Points, in no order, along strands that fork and pass close to each other.
In the rows, 128 means zero.
Points whose rows are less than 35.5 apart are linked; no others are. Some points are linked to none.
befem: [101,119,148,126,94,100,130,123]
Rapu: [78,147,111,102,154,129,112,156]
Dubil: [116,117,162,145,87,129,120,103]
zel: [175,144,142,171,159,144,157,103]
Karet: [149,152,114,180,149,116,147,179]
mizu: [96,126,93,106,118,112,109,157]
Nimu: [59,120,132,127,140,138,131,156]
Puz: [125,90,131,128,124,183,124,103]
Fele: [118,118,151,136,92,93,138,134]
Zuv: [150,106,95,117,110,155,104,129]
lovi: [118,125,89,105,136,163,93,127]
gam: [150,129,163,155,84,117,120,109]
doda: [131,107,92,127,109,146,109,160]
dako: [103,128,87,107,136,156,96,147]
guves: [105,155,100,97,172,154,97,157]
lib: [199,143,118,152,141,136,131,120]
zasi: [174,140,149,158,157,127,168,102]
Lem: [129,88,131,97,122,101,164,126]
manan: [98,129,156,135,103,145,105,91]
von: [154,155,166,167,114,90,148,124]
nebe: [125,107,125,94,128,148,122,82]
kita: [116,101,133,87,130,133,135,86]
Rasaf: [140,131,135,148,79,144,87,107]
Vinal: [141,85,156,121,121,127,165,109]
lipud: [97,143,156,138,116,162,94,91]
Fivi: [160,142,147,154,164,113,177,103]
zelo: [98,142,132,100,101,91,111,105]
gefe: [120,136,109,100,161,179,98,113]
kurav: [177,149,110,181,154,150,137,149]
puvi: [130,82,151,120,118,150,150,100]
pel: [180,142,138,130,147,97,165,104]
duni: [199,135,128,138,131,128,138,110]
popo: [120,139,128,138,93,153,77,103]
bevo: [167,136,134,123,151,81,175,125]
sadu: [142,137,130,140,106,76,141,164]
matud: [130,111,94,127,107,125,114,169]
Ruke: [103,129,110,104,99,83,116,144]
mibi: [133,113,108,99,128,160,104,92]
vil: [94,126,89,107,129,129,105,157]
mezal: [71,153,149,105,152,118,124,130]
fir: [83,133,160,127,115,134,116,94]
diz: [131,83,145,127,120,167,138,97]
tuti: [160,120,125,117,148,83,179,146]
Kuvun: [136,90,121,102,129,97,172,149]
bori: [70,143,125,105,142,115,118,142]
Bov: [194,137,106,152,133,138,124,142]
ravu: [175,107,113,134,111,152,119,130]
repar: [85,146,161,119,129,135,113,94]
Vozav: [155,113,149,138,150,102,188,135]
Vosa: [156,140,108,145,119,94,134,179]
Nog: [151,141,142,149,170,99,186,116]
tusif: [135,159,144,175,138,85,159,159]
pek: [111,152,139,117,108,133,86,84]
lalar: [182,145,118,177,154,154,138,132]
Gopo: [85,159,167,111,148,131,116,102]
fot: [143,130,113,135,108,89,133,175]
Vogef: [150,153,140,145,112,68,145,150]
katil: [169,139,98,149,124,114,127,176]
gobos: [83,121,135,118,106,104,128,134]
lar: [150,129,135,142,168,96,190,142]
ref: [183,140,101,156,133,132,125,164]
kogis: [132,118,107,132,106,101,128,175]
mapot: [84,161,126,96,167,121,116,159]
Ruzuz: [162,109,107,101,108,138,109,98]
rakuf: [114,99,118,127,136,194,113,116]
dozi: [71,130,127,111,127,109,121,138]
fesaz: [99,144,138,103,104,104,103,92]
Pubam: [126,92,137,97,120,124,146,94]
naseb: [156,92,158,131,122,131,165,111]
mit: [147,104,96,129,110,154,109,147]
Zato: [164,151,106,178,149,134,139,171]
kape: [118,129,117,98,158,178,104,97]
keb: [116,102,101,129,124,173,107,143]
Lafa: [102,123,98,108,106,98,114,157]
Soluk: [83,164,164,104,156,120,121,117]
tafe: [153,103,118,111,141,91,175,159]
kuv: [128,119,93,102,130,165,95,111]
Kir: [141,131,159,146,93,90,138,126]
kileg: [158,103,158,136,137,112,179,121]
luv: [158,146,164,157,99,92,136,120]
nomiv: [148,127,146,151,79,134,99,107]
Pulo: [120,126,124,89,154,166,111,85]
buriz: [104,154,140,107,110,120,94,85]
nal: [65,130,124,123,155,151,123,162]
fal: [88,129,108,121,160,175,109,154]
goka: [116,114,168,148,90,117,134,113]
Nadar: [76,135,117,119,163,161,117,164]
Kupe: [188,129,142,131,135,112,154,104]
nikav: [106,112,110,122,146,192,105,125]
bur: [143,162,154,170,129,81,156,143]
pud: [137,158,127,178,145,95,156,173]
beru: [106,96,130,155,109,132,142,180]
daz: [101,123,111,118,159,190,106,137]
bosez: [122,89,134,93,121,111,154,105]
zur: [115,145,130,128,100,147,79,91]
Buf: [99,134,123,100,98,83,114,121]
fusa: [182,141,131,175,155,154,148,118]
nutul: [87,146,100,102,158,142,103,157]
vimag: [113,122,156,141,92,138,108,96]
Mavap: [115,146,98,98,165,171,93,136]

A fork is a point with three links, a tip a point with one. Leave the first point through the second and follow the links. Name the first fork or tip that comes.
Gopo; repar => manan
daz; fal => Nimu
buriz; pek => gam
Zuv; mit => fot
matud; doda => Zuv
Pulo; kape => Rapu
repar; Gopo => bori

A fork is a point with three links. Follow the links from the first point to the second and name the forks in between, in order.
fir; gobos => bori
doda; katil => fot
Dubil; Gopo => manan
Pulo; mapot => Rapu
